Points, in no order, along strands that fork, close into loops and pass close to each other.
Two points are linked if the straight distance between their rows is under 50.9.
(1310): [ 15,  11, -11,  -6,   7,   3,  36,  12,  -5, -32,  -3,  -4,  -8,  11,   1,
 -19,  -2,   0,  -5,   0,   9,  11, -26]
(661): [ 16,  14,   4,   7,  13,  19,   8,  20, -13, -10,  21,  13,   4,  16,   8,
  -2,  14,  10,   6,   6,  -1, -16,  -1]
(506): [-21,  -7,  38,  -1,  -2,  12, -12,  -4, -15,  -7, -16,  17,  24,  26,   4,
   8,   4,   0,  14,  -6, -11,  -8,   6]
(362): [  6,  40,  18,  -5,  15,  10,  22, -16,  13, -13,   3,   9,   4,  15,   1,
 -14,  10, -12,   5,  -2,  -7,   1, -25]
(747): [ 15,   9, -13, -31,   0,  30,  14,   0,   2,   1,   0,  -8,   0, -20,   9,
 -18,   4,  17, -13,   5,  15, -13,  -8]
(741): [ -9,  42,   0, -10,  -1,  -8, -16, -13,   4,  -8, -10, -10,  24, -13, -15,
  18,   1,  -7,  -8,  14,   7,  -4,  -2]
(722): [  0, -12, -21, -19,   3,   4,   6,   4,  -8, -15, -14, -22,  -2,   4, -20,
  16, -12,  14,   5,   4, -14,  16, -15]
(682): [ -9,  28,   9, -10, -12, -14,   3,   6, -13, -10,  11,   1,  -6, -16,  10,
   8, -10,  -4, -25,  10,  11,  12,  -6]
(1291): [ -5, -24, -30, -14, -25,   0, -17,   5,   5, -16, -18,   1, -10,   4, -24,
  -9, -16, -23,  -5,   7, -15,   8,   0]
(842): [ 17, -18,   3,   8,   9,  15,  14,   2, -10, -10,   6,   1,  -1, -11, -18,
  -7, -36,  15,  13, -15, -21,   0,  19]
(649): [-14, -24, -28, -27, -12,  -3,   1,  -3,  -5, -15, -18,   0,  -7,  -5, -19,
  11, -18,   0,   1,   9, -10,  11,  -8]
(468): [ -2, -16,   5,  -7,  -7,  21,   2,   7, -14, -25, -13,  -5,  -3,   4,  14,
 -14,   8,  17,  10,   3,  19,  -3,  -9]
(344): [  4, -20,  -4,  14,   3,  -3,   0,  -6,  19, -13, -28,   8,  -7,  -5, -20,
  -8, -18, -12,  -4, -12, -18,  12,   3]
(556): [  0,  -3,   3, -10,   7,   2, -22, -18,  12,   5,  -8,  13,  11,  -7,   2,
 -16,   5,  18,   3,  17,  10, -17, -13]
(98): [-10,   3,  -8,  11,   2,   1,   5,  -6,  21, -16, -27,  16,   6,  -7,  11,
  26,  -9,  11,   6,  -6,  -6,   4,   4]
(1031): [ 11,   1,  12,  20,   9, -20,   4,  -8,   6,   2,   5,   3, -10,  -5,   5,
 -14, -14, -13, -19,  -6,  -6,   3, -11]
(337): [ 10,   7,   0,  13,  12,  -2,  24, -21,  -5,  -3, -15, -11,   7,  11,  11,
  -1,  11, -12,   5,  -1,  -2,  16,  14]
(550): [ -5,  17,  -4,  10,   6, -12,  -1, -14,  11,  10,  -1,   3,  12,   8,   5,
  15,  16, -20,  -1,   1, -12,  -1,  -6]
(809): [ -2,  16,   5,  -5,  -4,  26, -15,  -2, -10, -14,  -9,  -8,  25,  18,   8,
   1,  19,   3,  10,  22,  20,  -3,   0]
(1108): [-21, -18, -10, -18,  -6, -15,  11, -23, -15,  -9,  -9,   6,  -3,   7,  17,
  -4,   9, -15,  -6,  -9,  -8, -13,   2]
(244): [ 12,  38,   2,  15,   7,   1,   6, -11,  21,  -6,  26, -15,  10,  -1,  18,
   2,   5,  -3,  20,  -1,  25,  21,  -2]
(1142): [  8,  -4,   0,   5,  22,   5,  14,   0,  -4, -11,  -7,   8,   2,   6, -11,
  -7, -24,  13,   6,  -9, -14, -11,   8]
(591): [ 19,   7,  -1,  34,  -4, -20, -10,   3,  27,  19,   9, -18, -11,  -8,   9,
  -9,  14, -19,  -6, -24,   8,  13,  11]
(1200): [  5,  11, -25,  12,   7,   1,  -8,  -5,  -2,   4,  18,  -2,  -1,   3,  23,
   1,   6,   4,  -1,  36,   6,   6,  -7]
(999): [-18, -16, -13,   3, -16,  -3, -17,   8,  16,  13,  15,  24, -10,  -2,  11,
   8,  23, -10,   9, -10,  -3, -28,   2]
(1262): [ 20,  34,  10,   4,  16,   0,   5, -15,  -7,   9,  -1,  16,  20,  20,   3,
  -3,   0, -26, -18,   6, -11,  12,  -3]
(458): [ -4,  12,  16, -21,  -5,  13,  -6,  -3,  -7,  13,   6, -15,   6, -18,   0,
  -4,  14,  15,   2,   6,  14, -21,  11]
(930): [ -6,  22,  25,   7,  -3,  20,  -1,  24, -20, -12,  24,   3,  12,  15,   6,
   7,  17,   1,  15, -12,   1, -16,  -3]
(1365): [ -8,   8,  -1,  15,  11, -11,   9,  -4,  -6,  -6,  12, -19,  -6,  13,   7,
  10, -26,   2,   2,  -5,   0, -10,  -9]
(338): [  6, -15, -23,  12, -18,   5,  -5,  31,  -2,  13,  11,   0, -23,  -7,  -6,
   2,  -5, -13, -16, -17, -12,  -1,  15]
(1007): [  3, -19,  18,   9, -11,  27, -13,   2, -10,  -9, -12, -21,   5,   1,  12,
  -9,  20,  18,  13,   7,  34,  -2,  -7]
(291): [  5,  -9,  -4,  17,   5,   8,  14,   0,   2,   5,   7, -12,  -8,  -7,  19,
   9,   6,  22,  14,   2,  -7,   8,   2]
(43): [-17,  21,  15, -15, -11,   6,  -9, -20,   9,   6,  10,  -4,   2,  -8,   5,
   0,   8,  -3,   7,  18,   4, -15,  -4]
(850): [-16, -17, -14,  -4,   2,   2, -17, -10,  -8,   1,   0,  -2,  -2,  12,  19,
  12, -10,   4, -10,  -9,  -5, -32, -13]
(1269): [  9,  -3, -16,   9,   5, -15, -17,   0,   4,   8, -16,   2,   8,   6,  -1,
   2,  12, -17, -18,   1, -12,  -7, -10]
(1172): [  1,   4, -27,   1,  -1,  -9,   4,   4,   2,   0,   8, -11,  -2, -18, -26,
   9, -22,   2,   5,   5,   4,  10,  21]
(484): [  5, -19,   4,  -3,  -4,   5,  -5,  11, -14,  24,   1,   1,   2, -11, -10,
   7,  12,   1,  -4,  -7,  -9,   3,  32]
(1147): [ 20,  -6, -14,   2,   8,  -1,  13,  14, -13,   5, -11,   5,   5,   5, -11,
  16, -23,  -1, -20, -19, -19,  12,   5]
(485): [  1, -12, -19, -22,  -8,  10,  -1,   1,   3,  18,   8,  16,   1,  -7,   8,
  11,  14,  12,   6,   0,  -1,  -6,  10]
(218): [  1, -24, -10, -16, -12,  20,  13, -10, -26, -22,  -1,  -8, -14,   3,  19,
 -29,  -9,  17,   6,   8,  11,  13,  -6]
(1519): [ 11,  10, -21,  -9,  -2, -13,  28,   0, -15, -17,  -1,  -2,   0,  -2,  -3,
   4, -24, -10,  -9,   1,  10,  30,   4]
(202): [ 13,   9,   2,  25,   6, -37, -12,   0,  21,   5,   8, -10,  -8,  -9, -11,
  -6,   6, -23, -20,  -7,   1,  10,  -9]
(201): [ 13,  -8,   3,  25,  12, -13,   5, -17,   2,  12,  -7, -10,   9,  -3,   0,
   1,  23,  -5,   5,  -3, -10,  11,  20]
(745): [-15, -12,  -4,  18,   7, -10, -11, -12,  -7,  -9,   3, -14,  -8,   5,   8,
   0, -27,   7,  -2, -14,  -4, -30,  -8]
(1012): [-13, -26,   2, -27, -10,   7,  -6, -21,   3,  15, -22,  -8,  -2, -15, -11,
   2, -13,  11,   6, -12,   7,  -7,   9]
(758): [ 21,   9, -12,  -6,   2,  41,  13,  23,  -2, -10,  -4,   2,  -2,  -9,   0,
  -6,  -5,  21, -11,   4,  14,  -6,  -6]
(907): [ 16, -43,   5,  -7, -11,   0, -31,  -5,   2,   0,   4,  10,  -9,  -2, -28,
 -30, -19, -15,   8,   4, -15,   2,   0]
(1442): [ 11, -21, -23,  -2,   8,   4,  -4,  -1, -12,  -2, -24, -14,   9,   3, -18,
  21, -10,   8,  -3, -12, -18,   7,   8]
(336): [ -4,  -1, -25,   3, -13,  -4,   9,  34,  10,  11,  11,   4, -15,  -3,  -1,
  13, -21, -14, -24, -26,  -4,  -6,  -9]
(1540): [  3,  -8,  16,  24,   8, -13,   2,  20,  -6,  14,  17,   1,   2,   4,   1,
  21,  -3,   2,  -4, -28,  -9,   3,   8]
(1454): [-14, -12,   3,  -5,  -5,  -4,   4,  13, -16,   8,  -3,   5,  -9,  13,  16,
  12,   7,  -2, -10,  14,  -9,  14,  -8]
(403): [  6,   7,   0,   5,  15, -12,  30,   5,   1, -14,  17,   0, -13,  12,  12,
 -14,   4,   0,   3,  -1,  -9,   8, -27]
(69): [ -6, -12,  -4,  20,  -1,   9, -15,   4,  37,   4, -15,  10, -11,  -7,   1,
   5,  -1,  -3,  -5, -16,  -9, -18,   3]
(730): [  3,  13,   5,   1,   4,  10,   6,  16, -15,   3,  -5,   1,   3,  19,  12,
  23,  -5,   3, -15,  17,   4,  13,  -8]
(341): [ -6, -23,  -3, -10,  -3,  -2,   4, -31, -24, -10, -10, -17,  -8,   1,  12,
 -20,  -6,  -1,   1,  15,   9,  11,   0]
(1475): [ -3,  34,  21,  13,   2,  22,   7,  10,  -1, -11,  23,   5,   8,  15,  12,
  19,  -3,   4,  20, -20,   4,   1,  -4]
(498): [ -1, -22,  -9, -12,  -6,  31,   4,  15,  -1, -12,  -7,   4,  -8,   3,   2,
 -11, -11,  31,  16,   6,  11,   1, -20]
(1123): [ 13,  28,  15,   2,   9,   4,  -2,  -7,  -8,  -2,  -8, -19,  16,  -4,   3,
 -17,  27,   0,  -6,  21,   5,   6,  -8]
(1317): [-11,  -9,   6, -36, -12, -15,   0,  -2,   1,   7, -19,   5,   9,   7,  -6,
   6,  22,   5,   5,   7,   9,  10, -19]
(982): [ 13,  32,  19,   2,   3,  16,   8,  -2, -15,   0,   3,   7,   6,  18,  14,
   4,   8, -11, -14,  14,  -1,   9, -13]
(481): [ -6, -24,   0,   4, -20,  -7, -40,   7,  10,  28,   8,  16, -11,  -2,   4,
  -3,  24,  -2,   6, -10,   7, -19,   4]
(233): [ 16,   8, -10,   5,   4,   0,  31,  27,   4,  -6,  27,  -4,  -4,  -1,   5,
   8,   7,  18,  14, -18,   9,  19, -12]
(281): [ 10, -31,   1, -25, -23, -16, -11, -13, -15,  20,  -7,  13,   0,   0, -15,
 -11,   6,   9,  12, -11,   5,   3, -14]
(759): [ 15, -35, -13, -13, -27,   6, -29,   4,  -2, -12, -12,   3,  -1,   6, -19,
 -22,  -7, -23,  -3,  -5, -23,   6,  -2]
(1122): [  1,  15, -21, -10,   9, -19,   8,   3,  14,   5,   2, -12,  -6, -19, -29,
  11, -26,   0,  -8, -11,   2,  -4,  -1]
(1577): [  8, -14,  -7,  13,   9,  -4,  -9,  26,   3,   4, -14,  11,  -3,   6, -12,
  14, -21,  -1, -14, -16, -16,  -4,  -1]
(386): [-23, -18,   5, -33, -14,  21,  12,  -3,   1,   8,  -5, -16, -12, -11,  -2,
  -9,  -8,  22,  13,  -8,  12, -18,   6]
(560): [  9,  24,   0,  11,   9,  28,  11,  -1,  14,   3,   4, -21,   0,  -7,  11,
  -8,   7,  10,  13,   7,  13, -15,  -1]
(797): [ 13, -11, -21,  13, -10, -12,  -7,   1, -21, -21, -19, -12,  -4,   2,   1,
 -17,  -6, -17, -23, -35, -15,  -1,   8]
(1168): [ 17,   4, -31,  14,  -8,  -6,  -1,  11,  -2, -13,  -3,  10,  -6,  11,  16,
 -23,  -1, -19, -23, -29,  -6,  -8,  10]
(611): [ -5,  15,  28,  13,  -2,  18,   0, -10,  -7,   6,   0, -24,  11,   4,  20,
  -2,  23,   5,  -1,  12,   3,   6,  -3]
(868): [  7,  16,  -8,  -4,   7,  18,   6,  21,  14, -14,  -3,  -2,  -3,  -9,  -7,
  -4, -18,  28,   0,  10,  11,  -2, -10]
(1602): [ 13, -12,   9,  15,  13,   1,   6,   3, -13,  14,   4, -14,   3,   3, -16,
  -2,  10,   7,   8,   2,  -8,  17,  24]
(768): [ -4, -34,  -2, -14, -16,  -5, -12,   7, -17,   1,   0,  23,  -8,  11, -16,
 -10,  -3, -14,  -5,  13,   0,  16,   6]
(134): [-12, -22,  14,  10,   1,   0, -14,  -5,  15,   9, -10,  16,   3,   6,   7,
   2,   3,  -6,  -1,  -3, -12, -13,  -3]
(1414): [ 11,   5, -34,  -9,   6,  -9,  31,  14,  -3,  -6,  24,   0,  -3,  -4,  -8,
  10,   6,  10,  15, -18, -14,  15,  -2]
(196): [-15,  -8,  20,   8,  10,   1,  -8, -18, -12, -19,  -5,  11,  19,  12,  16,
  -1,   3,  -2,  19, -14, -12, -18,  15]
(924): [  3, -40,   0,  -3,  -7, -13, -37,   9,  -5,   3,   3,  15,  -8,   8, -20,
 -19, -19,  -3,  -8,   2,  -6, -13, -16]
(1599): [ -3,  -4,  -3,  12,  -1, -19,  -6,   7, -11,  -2,  -9, -20,  -6,   7,  -7,
 -10,  -5, -18, -20, -37,  -5, -19,   9]
(932): [-13,  19,  22,   8, -13,  33, -20, -16, -19,  -6,  -5, -10,  34,  13,  15,
   2,  16,   0,   4,   9,   3,   9,   0]
(1044): [ -2,  38,  27,   0,  -2,  -7,   6,  23,  14, -11,  18,  -9,   1, -13, -13,
   5,  19,   1,   9,   2,  11,  13,  -5]
(1169): [ 12,  -6, -10, -12,   3,  12,  -7, -17,  16,   4, -13,  -2,   6,  -4,   6,
 -25,  25,  14,  17,  21,  17,   6,  -7]
(1379): [  9,  32,  13,  11,   9,  14,  10,   0,  10,   5,  16, -11,   3,   2,  17,
  12,  -5,  11,  11,  -7,   9,   3,  -4]
(251): [ 18,  18,   9, -14,  21, -14,  19, -11,   0,  -3,  -9,  18,  10,   2,  -1,
  -5,   4, -16, -23,  -8, -22,   2,  -2]
(1300): [ 10,  -1, -15, -11,  -4,  -6,  34,   4, -10, -27,   0,  -4,  -8, -11,  -6,
 -17, -12,   6,  -1,  -2,  -9,  24, -14]
(645): [-20,   9,  17,   2,  -7,  -8,  28,  -6,  11,   0,  21,  13, -12,  -9,   7,
  -4, -12, -18,   4,   2,  -3,  -4,   7]
(12): [ -3,   4, -16,  -3,   5,  -4,  -3,  -2,  -3, -14,  -5, -12,   4, -13, -13,
  -5,  -5,  14,  12,  18,  12,   1,  21]
(355): [ 15,  23,  -9,   6,  19,  25,   6,   9,   4,  -7,  15,   0,  -1,  14,   7,
 -17,   2,   7,  10,  15,   9, -22,  -8]
(70): [ 12, -26, -10, -16,   1,  33,  -2,   7,  -5,  -8, -11,  10,   3,  -1,  -6,
  -5, -15,  26,  10,   6, -11,   8,   3]
(15): [  7,  10, -29,   6,  -4, -11,   0,   6,   2,  -6,  -4,  13,  -2,  12,   7,
  -4, -15, -28, -23, -20,  -8, -22, -12]
(406): [  6,   0,  14,  15,   8, -13,  -4,  -3,   7,  13,  -2,  -9, -10,   2,  -3,
  -7,  -9, -23, -24, -25, -14, -16,   6]
(1486): [-11, -22,  -5, -16, -14,  -7,  -1, -29,  -5,   7,  -9,  18,  -5,   6,  11,
 -12,  17, -33,  -3,  -4,   5, -15,   5]
(828): [  3, -13,   2,  -6,  -5,  15,  -3,   1, -11,  31,  -7, -18,   6,  -2,   8,
  17,  24,  19,   8,   1,   4,   6,  22]
(979): [ 15,  33, -14,  21,  17,  12,  -8,  -1,   3,  -6,  19,  -7,   9,  19,  10,
   0,   4,   2,  13,  28,  11,  -6,  -7]
(640): [  4, -12,  19,   9,  -4,  27,  -5,  -2,  -4,  16,  -5, -19,  14,  10,  22,
  -8,  38,  12,  16,   1,  18,   3,  -2]
(432): [-17,  -2,   6,  -4,  -7, -16,   9,  -8,   5,  -2,  10,  -2, -14, -21,   0,
  -6,  -3,  -7,  -5,  -2,  -3,  -7,  11]
(977): [  5, -34,  -7, -22, -10,   1,   3, -10, -18,  12,   3,  35,  -4,  23,  -6,
 -25,  -3,  -9,  14,   6,   5,   0,  -3]
(471): [  5,  -8,  -9,  -7,   2,  14,  13,   2,   5,  21, -11, -21,  -5, -14,  10,
  20,  12,  21,  -3,   6,  -4,  20,   5]
(516): [ 11,  26,  10,   5,  17,  -8,  19,   1,  12, -16,  16,  11,   6,  14,  11,
   0,  13,  -2,  10, -10, -11,   9, -24]
(434): [-11, -34,   1, -19,  -9,  -2,   9,  -1, -11,  12,   3,   2, -15,   6,  -2,
   3,  10,   3,   1,   7, -17,  14, -15]
(799): [ -4,  -1, -24,  13,   5,  -9,  12,  -2,  21, -14, -20,  10,  -7,  -1,  -9,
  12, -20, -11,   0, -16,  -3,   8,   7]
(950): [-17, -22,  -3, -25, -12, -27,  -3, -20, -15,  -9, -19,  -4,   5,   3,  -4,
   1,  19, -11,  -5,  -1,   3,   5,  -5]
(702): [-14,   1,  14,  -5,   2,  10,  12,  24, -15, -12,   0,  11,  -2,  14,  -8,
   4,  -2,   3,  10,  21,   8,   3,  17]
(608): [ -5,   1,  15,   7,  14,   6,  19,  22,  18, -14,   3,   3, -16,  -5,  -6,
  -2, -14,  26,   9,   2,  -1,   1, -21]
(1629): [-10,  11,  16, -15,   9,   3,  24, -20,  16, -11,  -9,   1,  -8,   8,  10,
 -16,   9,  -7,  -3,  16,  -7,   1, -26]
(1619): [-17,   5,   0,  -9,  -7,  -4, -16, -24,  14,  10,  -1,   7,   3,   1,  -3,
  -3,   8, -28,   0,  27,   6, -12,   3]
(321): [ -3, -26,  11, -28, -18, -10, -15, -13,  -6,  25, -20,  10,   4,  -2, -18,
  -1,   1,  -2,   4,  -8,  15,  -6,   9]
(1046): [-20,  20,  27,   4,  -5, -19,  -8,  13,  11,  -8,   6,   1,   2, -12,  -5,
  12,  13,   9,   1,  18,   3,  13, -17]
(1144): [ 14,  -3,   4,  32,  -1,   6, -13,  15,  30,  15,  -7,  17,  -8, -11,   5,
   3, -10,  -2, -14, -24,  -6,  -4,  14]
(1282): [ 15,  20, -16,  15,   5, -14,   9, -10,  16,   1,  21, -13,  -2, -16,  13,
   5, -11,   4,  11,   1,  23,  18,   5]
(241): [ 21, -15,   0,   8, -10,   3,  10,   6, -13,  -2,  24,  -9,  -8, -20, -22,
  -7, -39,  -3,   7, -11, -13,  17,  20]
(1066): [-19, -34,  -2,  -6, -16, -17,  -1,  -3,   5,   3,  10,  -6, -24, -16,  -5,
  -5,   9,  -2,   3,  -3, -11,   7,  -1]
(108): [-15,   7,  18,  24,  11,   3,   4,  -2,  11,  -6,  10, -10, -13,   2,   9,
  10, -33,  17,   9,   0,   6,  -7,   1]
(1464): [ -7, -40,   9,  -6,  -3, -11, -23,  -8, -12,  -3,   0,  12,  -8,   8,   1,
 -11, -13,  12,   1,  -8,  -4, -16, -23]
(1468): [  5,  33, -17,  -6,  14, -19,  -8,  -7,  16,   2,  -4,  -3,  14, -22, -19,
  16,  -7,   0, -11,  -1,   3, -13,  -2]
(1188): [-21, -14,   4, -14,   0,  -8,  -5, -21,  13,   9,  -6,  -3,  -9,   5, -11,
 -15,  11,  -7,  19,  31,  12,  -1,   3]
(165): [-18,   6, -10, -11,  -3,   4,  -7,   2,   2,   4,  14,  18,   8,   0,   9,
  20,  18,   3,  11,   2,  -6, -21,   5]
(41): [ 24,  20,   2, -10,  15, -16,  14,   1, -16,   6,   0,  -3,   9,  -5,  -3,
   2,   6,   2, -27,  -7,  -5,  10, -14]
(878): [ -6,  21,  30,  10,  -1,  -4,  17,  -6,  17,   1,  20,  20,  -1,  -6,   2,
  11, -12, -13,  12, -13,   3,   9,  17]
(1626): [-13,  12, -18,  14, -11, -15,   7,  16,  18,   1,   4,   4, -16,  12,   4,
   5, -17, -33, -12, -38,  -5, -18, -10]
(1668): [-10, -18,  20,  25,   1, -10,   0,   4, -14,   1,   9,  -6,  -2,   7,   9,
   7,   3,  -6,   7, -12,  -6,  -4,  17]
(1472): [ 12,  10, -10,  24,  -7,  -7, -17,  20,  17,  33,  12,  -7, -11, -13,   1,
  -3,  18, -16, -16, -20,  -5,  -9,  13]
(1594): [-21,  -1,  -1,  -9, -17,  -5, -23, -25,   6,  15,  -1,  17,   3,   9,  12,
   2,  24, -33,  -7,   3,  -3, -19,  -5]
(832): [-23,  -8,   9,  13,  -4,  -9,   2,  -7,  -6,  -9,   4,  14,   4,   7,   7,
   3,  10, -19,  12,  -7,  -6, -10,  28]
(420): [ 17,   7,   4,  31,   3,   2, -12,  11,  18,  31,  -2,   0,   1,  -9,   0,
  16,   1, -12, -21, -10,   1,   7,  19]
(935): [  5, -24,  -9, -13,  -6,  -9, -16,  -4,   9,  27,  10,  12,  -6,  -6,  -3,
  -1,  28,   6,  10,   3,  -5,  -5,  -2]
(1217): [ 18, -17,  -1,   5,  20,  22,   1,  15,  -5,  -2, -17,  -2,   6,  13, -12,
  -2, -18,  23,   2,   4, -20,   7,  -2]
(120): [  4,   5, -14,  18,  10,   1, -18,  11,  17,  12, -19,   1,   8,  10,  -5,
  24,  -7,  -5, -16,   4,  -8,  -7,  -5]
(658): [ -8,  35,  12,   7,   0,  -5,  -7, -22,  12,  21,  18, -11,  -1,  -2,  -4,
   0,  12, -21,   3,  11,  -8,  -3,  -9]
(1132): [-27,  -3,  12,  -3,  -9, -23, -20,   7,   5,  -3,   5,   7,   0,  -7,   0,
  10,  12,  -1,  -9,  17,   1,  -5, -13]
(668): [ 11, -21,   6, -30, -20,  -6,   2,  -5, -22,  24,  11,  23,  -6,   8, -12,
 -24,  17,   5,  17,   1,  14,   4,  -8]
(368): [  3, -16,   0,   5,   7, -11,  -6,   1,  15,   5, -14, -13, -15, -15, -34,
  -6, -20,   0, -11,   6, -16,  10,  -8]
(1185): [-11,  -2,   3,  -7,  -3,  11, -30, -24,   6,   1, -15,  14,  22,  -5,   7,
   6,  -2,   8,  10,   6,   8, -27,   6]
(1085): [  8,   1, -15,  -9,  15,  22,  -1,   0,  -3,  -8, -18,   0,  17,   8,   4,
  -5,  15,  13,  15,  21,  14,  -3,   4]
(342): [-13,   6,  -2,  10,  10,   5, -16,  -1,  20,   7, -31,   8,  16,   3,  -2,
  31,   3,   8,   3,  12,  -4,   5,   3]
(394): [ 25,  35,   6,  15,  15, -11,   2, -17,  -4,   5,  19, -13,  19,  -5,   7,
 -15,  15,  -6,   2,   8,   6,   4,   0]
(1425): [ 10, -14,   6,  24,  -1, -10,   1,   4,  -5,   5,  19, -18, -16, -20, -12,
   1, -31,  -1,  -2, -23,  -2,   8,  20]
(169): [  9,  12, -26,  15,   2, -18,   7,  -2,   3,  -2,  14,   2,  -8,  -9,  19,
  11,   2,  -2,  -5,   7,  -1,  15,  -5]
(1324): [-13,   1,  -9,  -9,  10,  -6,   2,  -5,  16,   6,   9,  -7, -10,   3, -20,
 -16,   2,   8,  10,  29,   1, -10,  -9]
(1068): [-12, -19,  11, -10,   1,   5, -22,   1, -19,   3,   4,   6,   3,  13,  11,
  -2, -14,  11,  -6,   2,  11, -30, -14]
(347): [-20,  -8,  33,  -5,   1,   9, -17,  -3,  -1,   7, -16,  33,  11,   9,   0,
   9,  -3,  -9,  -6,   0, -10, -13,   7]
(564): [  1,  36,   5,   0, -11,  -9,   7,  11, -14, -12,  11,   7,  12,  -1,  14,
  27,  -5,  -7, -16,   2,  18,  22,   6]
(253): [ -7,  -3, -17,  -3,   8,   0,  -9,   6,   2, -12, -18,  -5,  17,  11, -12,
   5,  16,  14,  28,  20,   9,  10,  16]
(472): [-10,  -7,  20, -12,  -2,   4,   5,  11,  -5,   4,  -8,  28,  -1,  -4,  -5,
  -2,  -4,  -1,  -3,   6,  -6,  -3,  18]
(637): [  9,  -2,   7,   4,  11, -10,  23,  21,   0,   7,  18,  -4,  -5,   1,  -1,
  23,  -2,  16,   3, -31,  -7,  14,  -5]
(1288): [-15, -19,   3,  -5,  -3,  -5,  -7,  17, -13, -16,  -6,  12,  -6,  12, -13,
  -1,  -6,   6,   6,  28,   7,  18,   6]
(1186): [  1,   1,   5,   9,  20, -12,  -4,  -3,  15,  13,   2,  -8, -13,  -8, -22,
  -9, -20,   8,  -2,  17,   1,  -4,  -6]
(56): [  4,  -4,  -9,   6,   3,   6,   6, -28, -15,   1, -12,  -9,   2,   0,  18,
 -10,  -3,  -4,  -6,  14,   5,   6,  20]
(1398): [-15,   3,  27,   5,   4,   9,   9,  12,   2, -10,   0, -13,  -7,   2,   9,
   1,  -8,  22,   4,  -5,   4,  -8, -12]
(31): [  7,  19,  -9,  -1,  -3,  -1,  19,   7, -27, -24,  -4,   1,   9,   4,   8,
  18,  -6,  -2,  -9,   6,  16,  21,  19]
(55): [-7, 20, 27,  4,  1,  6, 13,  8,  4,  2,  1, 14,  5, -9,  2, 16, -1,  0,
 -2,  1, -3,  4, 22]
(1265): [  6,  -1,  -8, -37,   0,  18,   9,   8,  -6,   9,   0, -18,   3, -20,  -6,
  -7,  15,  23,  -2,  -2,   2, -14,   7]
(268): [ 15,  -2, -23,  19,  -3, -13, -11,  -5,   0,   2,   8, -22,  -8, -21,  -8,
   1, -21,  -4, -13, -13,   8,  11,  15]
(988): [-23,  -3,  17, -30, -10,   0, -11,   6,   1,   2,  -9,   2,   0,   4,   4,
   8,   2,  12,  -5,  14,  14,   1, -18]
(1255): [ -6,  44,   2, -14,   1,  -8,   2,  -6,  -5,  -4,  -2, -21,  10, -11,  -8,
  -5,  14,  -4, -12,  17,  17,   2,   0]
(1245): [ -7,  43,  19,  10,  -4,   2,  -8,  -6,   3, -17,  18, -11,  14,  -5,  -6,
  -4,  20,  -6,  22,  12,   6,   8,  -2]
(1182): [-10,  18,   9,  -9, -12, -16,   7,  -1, -13, -11,  20,   1,  -6, -27,   5,
 -11,   0,  -1, -11,   6,  13,  -6,  12]

A fork is a point with three links, a tip a point with one. Leave the first point through the second and follow the links. Name the first fork or tip that comes.
(403) / (1310) | (432)
(1472) / (591) | (338)
(1265) / (747) | (120)
(120) / (342) | (1619)
(745) / (1365) | (43)
(682) / (564) | (1629)

A piece is all that can be reached along the links. How many separate loops has the piece of each point below (a circle has one, a figure eight two, a Y none), and how many tips (points with one link)?
(202) | loops 0, tips 5
(484) | loops 2, tips 3
(649) | loops 2, tips 1
(481) | loops 1, tips 0

A tip is a point with one link. Name the tips that can be reached along the links from each point below, in the order of the rows.
(344) | (1245)
(878) | (338), (386), (1414), (1629), (41)
(1123) | (291), (1185), (394)
